Each row is a point on a tangle of strands that fork and nearly touch. The rows are in no order.
Two points are linked if the straight distance between their rows is under 31.9. Some points are linked to none.
K_335: 13,-9,-13,6,-3,3,3,-3,-15,19,-6,-18,11,-3,-8,2,6,12,3,-21,5,-10,-7
K_78: 1,1,0,-8,5,9,13,13,-3,-2,20,14,-8,-8,-3,6,9,-2,0,19,-10,-5,-1
K_974: -9,4,-16,13,-2,-12,14,-8,30,0,6,-13,-2,-1,0,-9,-9,8,-8,-4,1,-1,-1
K_817: -6,-5,3,0,6,-1,1,-5,24,8,8,6,-23,0,-8,-10,9,-2,-18,-17,-14,-10,-11
K_244: 19,1,6,-7,-2,9,-4,9,-26,9,2,13,9,-3,16,15,10,-7,6,-19,8,-5,3
K_866: 9,7,-20,7,-5,-2,9,7,-5,10,-2,-14,18,-10,7,12,-2,5,6,-19,9,-3,-6
K_697: 13,-21,3,-21,5,5,-27,-8,-32,-3,-11,-9,10,16,27,-13,-11,7,9,9,0,13,14
K_267: -11,8,0,5,9,5,0,24,27,24,2,2,-1,-8,-10,5,-10,6,-3,8,-25,10,-18
K_95: 3,13,22,2,-11,2,0,-17,1,-15,-4,13,-12,5,-24,-4,4,-6,-10,5,10,-11,4
K_850: 20,14,6,-7,-5,15,13,9,-14,7,19,10,7,-5,-9,15,5,4,7,11,6,-13,3
K_879: 3,8,-11,1,4,-6,6,-3,9,-13,21,7,3,-9,28,-3,11,-12,0,-3,13,1,13
K_194: 6,-23,2,-6,3,6,-6,0,-27,14,-12,-4,-7,1,-19,-2,9,7,-1,-11,-9,-10,-6
K_486: -7,-3,-3,8,0,-15,2,-5,25,-24,9,3,-9,-2,23,-15,-1,-10,-9,0,9,6,13
K_842: 20,7,-9,-18,-5,6,-9,-20,-14,5,14,-2,14,3,30,-4,5,0,9,8,20,-4,26
K_976: -4,29,22,14,-3,2,-2,2,21,-2,0,17,-4,-2,-24,-9,-12,-2,-6,11,-7,7,-11
K_413: 12,-8,7,6,-3,-3,-16,-1,-6,4,0,11,9,-5,22,9,21,-13,3,-32,7,2,6
K_733: -15,-17,-10,3,-3,-4,8,-4,-6,-8,-17,-24,-2,8,-23,-5,-13,16,5,20,-2,6,2
K_33: -5,-5,12,12,-6,-5,-12,-6,-9,-15,-30,-4,-5,7,-15,-3,-7,-3,-4,-8,1,5,-3
K_324: 16,2,21,-5,-16,6,-34,-20,-16,6,-22,-3,21,20,7,3,1,0,13,-2,18,-2,21
K_344: 13,17,16,4,-10,12,2,10,-2,2,0,9,0,-6,-25,14,7,1,-4,-6,1,-13,-5
K_269: -7,8,-3,7,4,9,11,23,18,24,-3,-4,4,-10,-16,10,-8,14,2,-1,-24,3,-23
K_832: -10,-3,-31,-9,7,3,9,12,-2,18,7,-8,-1,-18,5,4,8,4,2,-11,-12,-4,-17
K_965: -3,8,-9,2,-5,-2,18,17,9,-10,8,-1,13,-5,11,10,-14,4,14,25,0,16,1
K_154: 4,12,-29,4,-8,-10,13,-17,8,1,13,-12,10,-12,16,0,5,4,3,-8,19,-5,6
K_208: 16,-14,-7,-26,5,6,-22,-11,-26,6,3,-9,12,7,34,-10,-5,9,11,4,4,10,16
K_997: 8,-23,-6,5,4,-5,-11,1,-26,12,-29,-29,16,6,-7,-3,-6,6,13,-16,-3,1,-8
K_421: -11,-5,4,4,-11,-11,10,-24,7,-14,-13,-9,-12,10,-25,-10,-10,12,-5,8,9,-4,3
K_763: 8,6,1,-5,-2,1,14,-12,-4,-16,21,3,-3,5,1,-2,1,-4,7,33,14,-7,22
K_582: -2,17,-9,-4,4,3,21,22,13,-2,25,12,6,-15,19,9,1,-3,11,18,-9,10,-6
K_227: -14,-3,5,-3,4,-2,0,14,0,-26,-2,7,-9,2,4,-2,-8,-11,-4,16,-2,17,3
K_671: 3,-10,-17,-10,6,4,-3,-8,-4,9,17,12,-12,-17,16,-4,27,-9,-8,-23,-7,-10,-4
K_133: -4,-20,9,-5,-3,-4,-15,-25,-21,-17,-21,-1,-10,15,-11,-12,-4,-1,-3,10,7,3,10
K_315: -5,7,-30,5,-3,-11,9,-13,19,-5,13,-8,0,-13,27,-4,8,-1,-2,-13,11,1,7
K_942: 5,16,8,10,-11,-9,1,-9,16,-16,3,4,4,4,11,1,8,-9,-3,-4,25,-6,18
K_980: 0,7,2,0,2,10,8,19,12,8,12,9,-4,-11,-7,6,3,1,-4,0,-14,0,-11
K_808: -6,-8,7,-9,0,10,7,5,-16,-13,2,5,-10,3,-17,3,-5,3,6,40,-9,7,2
K_106: 0,-10,9,4,1,0,-6,-1,-4,-1,-11,4,-16,4,-19,-3,7,-1,-12,-14,-8,-7,-6
K_272: -5,-9,-19,17,1,-8,4,-1,11,6,-19,-29,9,-4,0,-1,-3,7,1,-28,0,-1,-11
K_377: -6,3,4,-2,-1,2,14,1,16,-7,11,6,-14,-2,-16,-1,1,5,3,33,-12,2,-1
K_747: 9,2,-2,0,-1,12,10,23,-17,14,2,5,7,-8,-7,17,1,5,6,-14,-9,-7,-16
K_917: 11,-6,7,-4,-1,10,-2,17,-25,9,-7,9,3,-3,-6,17,4,-3,1,-18,-7,-4,-9
K_885: -10,-9,-4,-2,-1,-1,6,21,-15,-8,-16,-6,7,3,-7,12,-16,3,8,13,-6,11,-10
K_374: -6,1,5,12,-2,-18,-6,-10,27,-19,-2,3,-11,6,10,-13,0,-8,-12,-10,8,5,8
K_99: -6,-4,-33,6,-1,-9,2,-12,11,6,2,-17,2,-13,21,-4,8,0,-1,-21,5,3,-3
K_681: 3,35,26,7,-4,2,5,5,18,-16,10,19,-1,-1,-8,1,1,-11,-3,8,8,-6,5
K_902: 15,-18,-4,-18,5,9,-18,-8,-23,16,11,11,-4,-5,19,-2,23,-3,0,-13,-2,-7,4
K_314: -2,-6,-4,-11,5,6,15,-1,-3,-9,25,8,-15,-3,-4,-1,9,-1,4,35,-8,-5,5
K_589: -3,20,-24,12,-3,-4,16,7,27,5,12,-8,14,-14,9,5,-9,6,0,-4,1,5,-7
K_829: -3,16,10,2,11,-3,8,12,33,-1,29,20,-13,-6,6,-12,3,-8,2,27,-11,9,-2
K_558: 12,14,20,-5,-8,4,-5,9,-21,-2,-5,15,20,9,25,18,2,-14,12,-10,21,-1,14
K_44: -15,-6,2,11,4,-6,-12,11,6,-13,-25,-9,-4,6,-9,-2,-14,-4,-8,-10,-9,13,-13
K_912: -16,14,-22,2,11,1,7,11,38,30,16,-3,2,-18,6,-2,-8,6,-1,5,-18,10,-15
K_990: 0,-8,5,6,5,0,-5,4,9,8,-3,5,-15,-3,-8,-4,12,-3,-14,-28,-11,-6,-10
K_337: 14,-8,4,-3,0,0,-13,-9,-5,4,10,16,0,-5,24,4,26,-10,0,-24,6,-6,12
K_632: 6,18,9,6,5,3,1,9,24,4,18,16,-9,-6,-4,-4,9,-8,-13,-18,-5,-10,-3
K_35: 0,16,16,9,-13,6,4,-2,1,-12,-9,2,-1,0,-34,5,-11,9,-3,18,-1,-1,-4
K_734: -8,-6,-30,-12,3,3,20,0,-9,10,16,-13,8,-10,2,2,2,18,12,30,-4,-1,-1
K_564: -1,-12,-18,-9,4,0,5,13,-31,12,-8,-19,18,2,11,8,-11,9,16,0,-1,4,-11
K_403: 6,5,-15,-4,-2,6,20,-2,0,11,21,-6,1,-10,-8,4,9,11,5,11,-3,-12,-3
K_740: 2,-24,11,-10,-5,-7,-16,-35,-19,-5,-17,-6,-12,19,-7,-16,-2,7,2,2,7,-3,14
K_197: -7,-9,-10,-6,6,-9,12,-11,12,-12,16,2,-16,2,7,-13,4,-3,-7,10,-1,-2,8
K_260: 15,7,13,-7,-11,1,-22,-8,-18,8,-10,1,33,15,35,13,-4,-5,21,-10,20,6,21
K_312: -9,8,-14,0,8,3,8,7,24,13,21,4,-6,-17,1,-4,6,-2,-10,-8,-12,-5,-12
K_664: -5,9,4,7,2,-5,10,13,11,-20,8,8,0,-1,7,-2,-6,-5,-1,15,1,11,3
K_627: 2,16,12,5,0,-7,9,-12,34,-10,24,10,-15,2,-5,-16,4,-8,-7,2,3,-10,6
K_490: 4,11,10,4,-7,-4,2,4,-6,-16,-1,6,6,4,3,8,-2,-6,3,6,13,0,10
K_841: 15,7,-14,-5,-9,-4,-5,-23,-4,4,9,-6,14,-3,24,-3,10,0,7,-3,27,-8,19
K_7: 14,-1,27,-16,-1,15,-24,-15,-37,-5,-11,17,-5,9,-13,3,6,-9,-2,7,4,-9,10
K_351: 13,9,18,1,-5,-1,-6,-9,10,-3,8,15,-6,-2,11,1,24,-14,-5,-16,13,-16,15
K_170: 3,18,-10,10,-4,-6,15,11,16,-5,11,-1,13,-10,15,7,-5,-3,2,-1,9,6,2
K_12: -6,3,13,18,-4,-3,-14,6,3,-18,-31,-7,2,5,-12,1,-12,-5,-5,-15,2,12,-12
K_326: 7,-8,13,-6,3,12,-5,16,-20,0,-1,17,-7,-3,-6,8,10,-10,-7,-14,-9,-6,-6
K_686: 10,10,-14,0,-4,5,16,11,-5,8,12,-2,16,-10,7,15,2,6,7,-5,5,-3,-3
K_752: -5,-10,-2,-1,8,0,-2,18,-2,-7,0,5,-6,-1,15,1,4,-10,-5,-9,-5,8,-5
K_70: -3,3,15,5,-7,-12,2,-31,23,-13,-5,8,-17,13,-20,-11,2,0,-12,-9,7,-13,2
K_442: -24,-12,0,-9,10,-3,1,15,5,-16,0,4,-13,2,1,-2,-3,-2,-5,30,-13,15,1
K_293: 11,-6,8,-8,0,2,-10,6,-40,-5,-19,-5,16,16,10,6,-22,0,14,5,7,11,4
K_706: -24,-12,-4,-2,12,0,3,10,19,17,-1,-8,-16,-2,-14,0,3,12,-9,7,-28,3,-16
K_204: 3,-8,8,2,-4,-3,-11,2,-30,-19,-25,-6,13,13,4,5,-16,-2,9,4,9,13,4
K_184: -19,-4,2,-1,10,0,2,1,29,22,1,-2,-18,-1,-25,-6,-2,11,-11,2,-26,-4,-16
K_284: -8,3,9,9,-6,-8,-3,-6,12,-20,-8,3,-8,7,-3,-9,-5,-5,-11,0,7,5,5
K_973: 13,-6,-9,1,-8,1,6,-18,-14,18,-8,-26,11,5,-23,-5,-4,24,6,-2,12,-15,6
K_771: 19,14,-9,-10,-4,12,12,-4,-13,13,21,2,9,-8,0,10,9,5,6,9,13,-19,9
K_916: -7,25,19,14,-10,5,1,1,14,-5,-13,5,3,-2,-35,1,-16,6,-4,10,-8,8,-14
K_155: 1,10,-6,13,-11,-15,7,-11,15,-16,1,-8,8,3,14,-2,-2,0,-1,1,25,2,16
K_648: -17,-1,1,9,9,-10,-7,-6,40,18,0,0,-17,8,-12,-20,-19,-4,-17,-10,-13,0,-13
K_279: -4,15,21,3,-8,8,-11,-6,-25,-23,-27,10,10,8,-11,11,-6,-9,-1,3,13,8,1
K_911: -8,-1,-11,11,6,-1,-2,9,20,14,-2,-9,-1,-10,5,-3,1,2,-8,-28,-12,-5,-17
K_906: 12,-6,-15,-14,3,5,-3,-1,-20,9,13,10,6,-10,28,3,11,-5,7,-11,8,1,4
K_643: 7,19,15,14,-8,7,0,13,12,4,-5,5,1,-3,-22,11,-2,0,-10,-18,-4,-6,-14
K_748: -5,0,-12,5,0,-7,6,4,13,-12,10,2,-2,-5,23,-3,1,-8,-4,-4,6,7,6
K_670: -9,8,-1,15,-1,-8,-1,16,20,-7,-6,-4,5,1,6,-3,-17,-2,-5,-8,-4,15,-4
K_822: 17,13,13,-13,-1,9,4,10,-31,6,9,16,18,8,25,19,-5,-7,12,-3,12,-2,10
K_438: -19,-11,-2,11,12,-7,-14,16,16,1,-20,-13,-6,5,2,-6,-10,-7,-12,-13,-14,14,-14
K_354: 18,-3,-2,-18,2,5,-19,-12,-20,0,9,0,14,9,40,-7,0,4,14,8,12,7,24
K_395: 14,-9,-3,-7,2,-2,2,15,-35,14,-8,-7,21,2,18,15,-7,2,13,-19,-4,3,-14
K_126: 16,8,5,-4,-5,3,5,14,-29,4,-1,4,18,4,9,20,-10,-2,8,-4,8,-4,4
K_803: -14,2,13,8,-5,0,-9,-8,-10,-30,-23,2,-3,7,-16,-1,-9,-5,-7,8,5,12,-8
K_739: 1,5,-18,18,-4,-2,11,0,14,9,-9,-24,14,-6,-12,4,-5,12,3,-24,2,-6,-11
K_984: 6,-5,-16,-3,2,4,9,16,-24,16,-5,-11,18,-3,5,16,-6,8,13,-14,-6,-2,-17
K_540: -4,8,-13,-2,4,1,16,11,19,0,24,6,-2,-12,10,1,4,-1,2,20,-8,6,-4
K_212: -22,1,9,5,-1,-1,-2,0,11,-9,-20,-7,-9,5,-31,-7,-15,9,-4,18,-16,13,-15
K_631: -11,-1,-14,15,0,-2,13,4,19,9,-8,-23,6,-5,-17,-1,-11,16,1,-7,-6,0,-11
K_104: -2,-3,-16,-2,1,0,4,-10,14,11,14,4,-11,-15,7,-4,17,-2,-11,-24,-6,-12,-6
K_865: 10,14,0,7,-2,3,0,2,19,9,10,10,-4,-15,4,2,18,-8,-11,-31,-1,-12,-7
K_340: -17,1,8,0,1,0,5,5,19,-4,-1,6,-14,1,-15,-7,-5,4,-2,32,-19,9,-6
K_384: -19,-29,-4,-9,10,-6,-5,2,0,-9,-4,-1,-20,8,6,-8,8,-4,-13,5,-12,7,0
K_228: -28,-2,2,1,13,-8,-4,6,36,19,-4,-3,-12,5,-12,-8,-14,6,-7,28,-24,16,-11
K_193: 1,16,3,7,-3,-9,7,-12,23,-19,14,7,-6,2,6,-8,5,-8,-4,4,14,-6,13
K_137: -2,5,-9,0,4,-7,15,-13,30,0,25,5,-15,-6,3,-11,7,-1,-12,-3,-4,-12,-4
K_327: -11,-22,6,-2,2,-6,-15,0,-11,-22,-17,4,-13,8,7,-7,1,-10,-6,1,-1,13,2
K_649: 13,13,-14,3,-10,-5,7,-11,-2,2,6,-10,21,-4,18,8,4,2,6,-9,22,-8,13
K_611: -14,-21,11,2,1,-3,-19,-10,-18,-22,-25,2,-15,10,-10,-10,-2,-9,-9,5,0,10,-1
K_991: 12,-6,11,-3,-14,0,-23,-24,-20,-2,-20,-8,9,14,0,-3,-2,6,8,1,18,-2,20
K_261: -3,15,16,4,-3,2,0,13,-10,-21,-9,12,4,2,0,11,-11,-9,2,4,7,10,2
K_807: 11,-2,4,-1,-12,1,2,-26,-16,6,-12,-21,7,14,-27,-8,-10,21,6,8,18,-15,13
K_255: 5,22,10,8,-1,-1,5,7,20,-5,13,12,-3,-6,-5,0,3,-8,-7,-2,0,-4,1
K_404: 14,-22,6,3,0,4,-16,-3,-29,14,-22,-11,4,2,-17,0,5,5,6,-21,-7,-6,-8
K_709: 8,5,-8,-10,2,9,20,2,-1,9,30,9,-7,-10,-6,6,15,3,5,19,-11,-14,-3
K_365: -1,9,-3,13,2,-6,-3,4,28,2,8,5,-2,-7,16,-6,0,-9,-10,-23,1,2,-4
K_207: -6,-1,16,-2,-2,1,-1,-5,7,-7,-3,11,-23,5,-25,-8,3,-2,-15,-3,-9,-7,-5
K_675: 10,-12,-11,2,-2,0,-1,0,-25,13,-22,-28,20,5,-10,0,-10,15,15,-5,5,-1,-4
K_878: 4,0,-20,-5,-6,8,21,-4,-6,9,14,-11,7,-7,-7,4,-2,22,17,37,-2,-5,4
K_297: 9,2,-19,-7,-4,9,18,-2,-14,17,12,-14,11,-7,-14,6,0,21,13,14,1,-11,-1
K_305: -2,-9,-27,-11,2,2,11,4,-16,10,10,-10,12,-9,10,5,1,12,8,8,-2,0,-5
K_766: 4,23,-2,10,-7,-3,19,21,16,-8,9,5,15,-6,9,12,-16,3,10,10,3,11,0
K_172: -25,4,-5,1,18,-3,-2,8,42,37,3,-4,-9,-3,-1,-4,-8,8,-4,21,-25,15,-12
K_705: -4,3,7,5,7,-7,-6,19,13,-13,0,14,0,-3,30,-4,0,-18,-5,-17,0,14,1
K_963: 16,12,15,-1,-6,12,-1,8,-7,2,4,14,-2,-5,-10,13,14,-8,-5,-12,6,-18,3
K_416: 6,5,5,4,-10,3,14,-11,4,8,1,-3,-9,-1,-37,1,4,13,-6,-1,-4,-20,-3
K_999: 10,-9,7,-14,-3,5,-1,-22,-26,0,-4,-6,-2,11,-25,-5,-8,15,6,24,7,-8,13
K_692: -28,-18,-8,-14,19,-5,0,6,18,10,5,-8,-22,2,-2,-2,10,8,-12,10,-24,4,-11
K_958: -22,4,10,3,0,1,4,2,10,-10,-15,2,-7,1,-25,-4,-15,9,2,37,-16,17,-10
K_584: -12,-1,3,0,6,-3,5,-2,27,8,8,3,-20,3,-18,-11,-3,3,-15,-2,-18,-5,-10
K_602: -1,9,1,2,-5,3,20,-1,19,-10,16,1,-4,-6,-4,0,-2,7,12,40,-4,3,4
K_566: 4,-6,4,8,-6,-8,-7,-11,8,-6,-3,3,-7,0,8,-4,11,-4,-6,-15,8,-6,7
K_309: 12,-2,25,-11,0,8,-17,-19,-21,-8,-3,18,-15,6,-8,0,15,-13,-4,5,8,-13,16
K_635: 4,-34,9,-7,-2,-6,-15,-35,-17,8,-17,-11,-12,14,-14,-19,5,13,2,-6,-1,-8,5
K_135: 1,-9,-28,-3,1,-5,-2,-7,-11,9,1,-16,8,-11,17,-4,6,3,6,-13,3,2,-3
K_835: -1,6,-17,4,0,-10,9,-17,26,-8,22,3,-6,-7,23,-10,10,-8,-5,-8,10,-2,10
K_819: 5,-38,1,-16,3,2,-13,-22,-22,16,-7,-7,-13,11,-7,-17,14,11,-3,-7,-7,-12,0
K_761: 3,30,26,4,-8,6,3,-9,11,-17,6,13,-6,1,-23,1,7,-10,-2,13,13,-14,7
K_273: 17,1,8,-3,-12,3,-13,-25,-20,7,-16,-18,12,15,-9,-5,-8,15,8,5,16,-10,21
K_749: -27,-25,-5,-17,16,-3,-1,5,4,-2,-1,-5,-25,7,-7,-3,12,1,-13,12,-19,2,-5
K_616: -22,-4,-13,5,14,-7,0,-3,41,20,3,-11,-15,0,-2,-12,-8,3,-16,-15,-16,0,-16
K_94: 15,2,-11,-7,-4,3,1,-4,-17,6,10,3,12,-3,18,6,6,-2,5,-3,13,-6,7
K_478: 3,-12,-7,-3,-2,0,3,1,-21,-4,-8,-8,7,6,-2,1,-8,5,6,11,5,3,5
K_531: 19,-2,-4,-3,-6,6,2,6,-32,17,-14,-22,24,4,-9,8,-13,16,18,-8,7,-5,-3
K_590: -1,7,-11,10,-7,-11,11,2,13,-21,2,-9,9,3,12,0,-12,2,0,11,14,11,12
K_439: -4,11,-1,2,3,0,18,7,27,-6,26,10,-6,-6,8,-6,3,-1,10,36,-8,5,3
K_225: 2,13,-8,-3,2,3,23,26,5,4,15,9,11,-10,17,16,-4,0,9,4,-11,7,-12
K_836: 5,-15,4,-10,4,1,-4,19,-40,6,-12,-1,11,9,13,12,-11,-3,10,-10,-6,7,-5
K_415: -12,-6,-38,-14,7,3,9,7,-19,21,7,-14,7,-17,9,5,7,7,12,-3,-10,-1,-13
K_515: -7,15,2,9,7,-7,5,17,27,-8,15,9,0,-4,14,-7,-9,-7,-4,7,1,9,1
K_517: 14,-26,5,0,-2,-3,-24,-6,-30,10,-25,-20,15,10,-3,-5,-2,6,13,-16,-1,0,-1
K_581: 8,-17,4,11,-7,-5,-13,-20,-13,11,-29,-24,9,7,-18,-6,2,11,7,-21,7,-6,1
K_986: -9,3,-20,5,-2,-7,19,12,6,-15,7,-9,14,-2,20,5,-13,4,6,15,6,15,4
K_778: -23,4,15,4,10,-1,-16,7,18,6,-12,12,-15,6,-26,-11,-18,-4,-15,7,-22,13,-18
K_237: 9,10,25,-2,2,4,-4,-8,0,-10,13,22,-15,2,2,-2,24,-18,-3,-3,11,-18,15
K_660: 10,9,22,-9,5,12,-2,-10,-17,-20,13,20,-14,7,-5,-1,9,-17,2,23,12,-11,20
K_118: 10,-8,15,-14,4,14,-5,14,-34,0,3,23,-2,0,0,14,5,-10,2,-1,-4,-3,1
K_918: -3,13,9,0,4,-6,7,-3,34,-8,24,15,-17,-1,-4,-16,2,-6,-4,18,-9,-1,-1
K_115: 8,16,18,-1,-13,4,-5,-28,-14,-9,-16,0,4,13,-24,5,1,-1,-1,12,24,-14,15
K_192: 6,-17,7,-16,4,5,-9,13,-44,-5,-12,4,6,15,14,9,-15,-4,10,5,-2,9,1
K_736: -3,-12,-19,8,-1,-7,0,0,-1,3,-9,-22,9,-3,9,0,0,3,5,-16,2,3,-7
K_784: -6,5,12,7,-5,5,-11,-12,-24,-27,-31,-1,6,9,-17,4,-15,-3,-1,7,16,13,-4
K_776: -11,-16,-2,2,2,-8,-8,5,-18,-22,-25,-11,4,12,7,-2,-16,-5,4,9,5,16,3
K_92: -6,-5,-14,5,1,-8,6,-4,15,-8,3,-7,-3,-1,6,-3,-1,4,-6,-6,2,1,2
K_381: -2,15,-21,1,0,6,17,-2,24,20,22,-1,-3,-20,-7,2,7,9,-3,-6,-13,-8,-12
K_29: 12,-20,-4,-10,1,9,-9,-11,-21,20,5,4,-6,-3,0,-4,20,4,-4,-17,-4,-13,-2
K_148: 4,-10,-18,-2,-3,2,10,-12,-14,17,0,-20,6,-3,-15,-5,4,17,5,-3,3,-10,-1
K_164: 2,-2,17,0,-8,2,-9,-18,-14,-14,-17,5,-9,6,-21,-1,2,-4,-10,0,8,-8,3
K_80: 17,-7,9,4,-11,-1,-19,-21,-15,22,-22,-23,18,9,-11,-1,4,13,13,-19,11,-12,6
K_25: 9,3,13,-12,4,12,9,-6,-13,-14,23,17,-15,6,-11,1,7,-6,6,35,3,-12,15
K_821: 11,-24,-6,-18,4,10,-9,-10,-30,23,-1,-6,-6,3,-9,-9,12,12,-1,-4,-8,-14,-1
K_56: 4,3,5,-5,7,5,7,7,2,-11,20,16,-11,-5,5,1,11,-11,-3,10,1,-5,7
K_561: -14,7,-6,5,6,-4,9,5,36,8,8,-4,-5,-3,-6,-8,-9,7,-4,15,-12,8,-8
K_647: 17,0,19,-1,-13,1,-22,-9,-20,3,-17,-3,24,14,17,11,0,-4,14,-9,18,0,15
K_690: 12,9,2,1,0,-1,-1,-7,7,1,15,15,-1,-10,22,3,27,-14,-3,-22,10,-10,10
K_951: 3,5,-1,7,2,9,13,25,-1,12,-3,-3,9,-10,-15,15,-4,9,5,-7,-15,-2,-19
K_93: -18,-12,-1,-9,3,5,10,10,-3,-9,-2,1,-7,1,-12,3,-1,5,4,39,-17,11,0
K_245: -19,1,12,7,11,-3,-15,-1,32,17,-2,8,-16,7,-21,-15,-17,-6,-17,2,-16,8,-15
K_345: 9,6,12,-6,5,6,1,-2,-5,-12,20,17,-10,0,13,0,20,-17,-2,4,11,-11,17
K_107: 8,21,8,4,-1,10,15,23,13,8,18,16,5,-13,-7,13,2,1,4,0,-11,-3,-15
K_759: -12,-13,-8,10,-5,-9,4,-8,0,-10,-19,-24,0,8,-11,-6,-12,10,-1,4,1,5,2
K_726: -18,-30,-5,-10,9,-5,-12,10,-12,-15,-10,0,-12,8,15,-6,3,-9,-5,8,-4,13,3
K_264: -26,7,-18,-7,17,0,1,13,34,33,10,-10,-4,-14,5,4,-2,9,-3,10,-25,12,-18
K_258: -5,0,-13,8,6,-4,-3,-3,26,12,9,-1,-10,-11,11,-7,8,-5,-13,-30,-10,-6,-10
K_166: 1,-5,20,-1,-2,-3,-10,-15,5,-13,0,16,-22,5,-4,-7,18,-11,-12,-13,4,-10,6
K_880: 0,5,20,-6,2,1,2,-19,-7,-27,12,15,-15,11,-7,-8,6,-14,0,26,13,-11,17
K_355: -1,-6,-5,11,-9,-11,-1,-11,-3,-15,-16,-17,6,8,-5,-1,-8,6,1,-4,11,3,10
K_621: -4,13,-6,2,6,2,11,24,18,6,13,5,6,-11,9,8,-5,-2,-1,-3,-13,8,-12
K_680: 5,-8,-1,-16,6,4,11,-14,-5,-9,30,11,-19,3,-8,-7,13,-5,2,29,-1,-15,12
K_278: 20,-5,-6,5,-7,1,-8,-17,-13,26,-14,-23,17,0,-10,-2,9,18,10,-24,9,-15,0
K_482: -13,2,-4,5,13,-3,-8,16,33,23,8,3,-4,-2,-1,-4,-13,-3,-10,0,-20,11,-14
K_662: -4,4,23,-1,2,-5,-6,-13,14,-12,2,19,-24,5,-18,-13,7,-11,-18,-6,-2,-11,-3
K_639: -3,10,23,1,-9,10,-17,-20,-22,-19,-24,10,0,9,-21,4,2,-6,-8,3,14,-2,2
K_356: 18,10,12,-10,-6,3,-10,-5,-16,3,-1,13,24,10,38,10,5,-10,14,-7,23,-3,23
K_563: 13,18,3,2,-7,7,15,15,-1,-1,15,11,10,-10,-3,16,2,2,6,2,-1,-8,-2
K_892: -4,-1,-18,4,6,3,7,12,9,14,2,-6,1,-12,-2,5,3,3,-5,-18,-14,0,-15
K_405: 10,-10,1,1,-2,1,-6,8,-17,2,-4,6,6,-3,16,9,10,-8,1,-23,6,2,1
K_585: 10,2,15,-12,3,11,-4,9,-32,-8,1,19,1,5,-4,9,-4,-7,6,14,3,-1,8
K_729: -1,-33,-4,-1,2,-11,-20,-15,-20,-9,-18,-14,0,10,15,-11,-2,-1,4,6,7,13,12
K_605: -9,16,-21,12,2,-2,11,9,33,18,8,-11,10,-14,1,2,-13,8,0,-2,-14,8,-14
K_905: 14,-5,-8,-2,-8,-2,-10,-17,-10,5,6,-2,8,0,17,-2,11,-2,2,-9,14,-7,16
K_815: 4,7,9,6,0,-5,-1,18,0,-11,-2,15,7,-4,30,8,3,-13,2,-19,9,10,5
K_2: -11,0,-9,7,0,-1,12,8,22,8,-1,-11,-3,-3,-15,0,-7,10,-4,7,-12,3,-10
K_84: 5,-16,-11,-1,1,-6,-9,-2,-22,0,-12,-18,15,8,13,0,-10,3,12,0,10,8,5
K_983: -12,8,-11,1,15,3,-2,12,33,23,19,9,-10,-10,6,-6,-2,-5,-15,-11,-19,0,-15
K_929: -16,-6,-11,6,10,-3,-5,18,23,10,-6,-10,-3,-3,11,-4,-4,-3,-12,-18,-14,9,-15
K_770: 5,-8,-14,-16,7,5,-6,-6,-18,8,19,13,-5,-12,27,-2,25,-10,-1,-13,0,-6,4
K_127: 4,-7,9,-13,3,10,3,10,-30,-10,2,10,2,5,-11,7,-11,0,8,27,-2,4,6
K_495: 20,11,17,-2,-6,8,-6,10,-15,5,-2,18,11,-1,5,17,12,-14,4,-20,11,-12,5
K_998: -25,-12,-25,-2,17,-7,0,1,19,13,-2,-19,-9,-5,8,-4,3,5,-7,-11,-15,5,-14
K_19: 4,-17,-1,7,-2,-3,-3,-12,-12,8,-23,-19,-4,8,-26,-4,2,13,1,-15,-1,-10,-4
K_475: -6,28,23,12,-6,-1,-8,-1,18,-17,-4,13,-1,3,-17,-8,-10,-9,-12,4,5,5,-4
K_491: 10,-16,-16,-13,5,0,-6,3,-32,7,-10,-16,17,8,19,-1,-12,8,14,-1,0,7,-1
K_679: -27,2,9,1,9,-4,-12,8,26,5,-11,4,-13,6,-20,-12,-18,1,-8,23,-21,20,-12
K_346: -1,-9,25,-4,1,3,-16,-12,-10,-15,-2,21,-18,5,0,-3,18,-19,-8,-5,8,-7,14
K_102: -10,14,15,10,-2,-4,-6,5,13,-20,-8,10,-6,1,-10,-7,-12,-8,-10,3,1,15,-3
K_396: 1,14,18,6,-5,-4,-4,15,-2,-21,-11,15,6,4,14,8,-4,-16,1,-13,11,9,5
K_233: 0,-5,-2,2,-1,-2,5,10,-9,-13,-4,0,5,2,5,5,-7,-1,1,7,6,6,3
K_755: 6,12,0,10,-14,-7,5,-1,-3,-12,-9,-8,18,6,7,9,-15,2,6,5,25,1,17
K_509: -3,-15,-9,5,5,-5,-8,14,-2,3,-9,-3,6,-4,22,5,6,-9,1,-32,-6,8,-13
K_464: -3,16,6,11,8,-6,-2,12,34,-2,17,14,-3,-7,15,-13,-5,-15,-12,-10,1,9,2
K_349: -16,-5,1,4,0,-8,1,15,-5,-27,-15,-2,1,6,11,-1,-16,-9,0,16,4,22,3
K_914: -16,-10,-2,2,-3,0,8,2,4,-4,-13,-15,-6,3,-28,-1,-11,14,2,20,-12,4,-9
K_833: 15,-10,-3,5,-7,-3,-18,-12,-12,14,-8,-11,18,-1,13,4,10,5,11,-26,11,-1,1
K_514: 13,4,-1,1,-7,2,10,12,-26,7,-11,-10,24,3,0,20,-13,7,14,-5,6,1,-3

A fork is a point with three links, a tip a point with one. Leave the first point through the second and follow the links. Name the first fork or tip that comes.
K_170; K_589 | K_616
K_384; K_726 | K_821
K_381; K_312 | K_227
K_255; K_681 | K_911
K_349; K_776 | K_705
K_495; K_244 | K_78
K_439; K_602 | K_355
K_690; K_337 | K_643

A fork is a point with three links. Follow the links from the first point to the second and name the forks in between, in order.
K_681; K_905 | K_911, K_258, K_770
K_365; K_396 | K_227
K_991; K_649 | K_821, K_770, K_841
K_135; K_194 | K_315, K_841, K_770, K_821
K_564; K_821 | K_227, K_258, K_770

Follow the links from the first point to the second, and from the first to the third. Name the last point that the two ways share.
K_237; K_192; K_118 | K_227
K_405; K_803; K_660 | K_78
K_649; K_118; K_803 | K_258
K_561; K_93; K_974 | K_315
K_267; K_29; K_649 | K_770
K_739; K_35; K_297 | K_315
K_486; K_365; K_514 | K_770
K_662; K_822; K_104 | K_821
K_327; K_514; K_803 | K_821
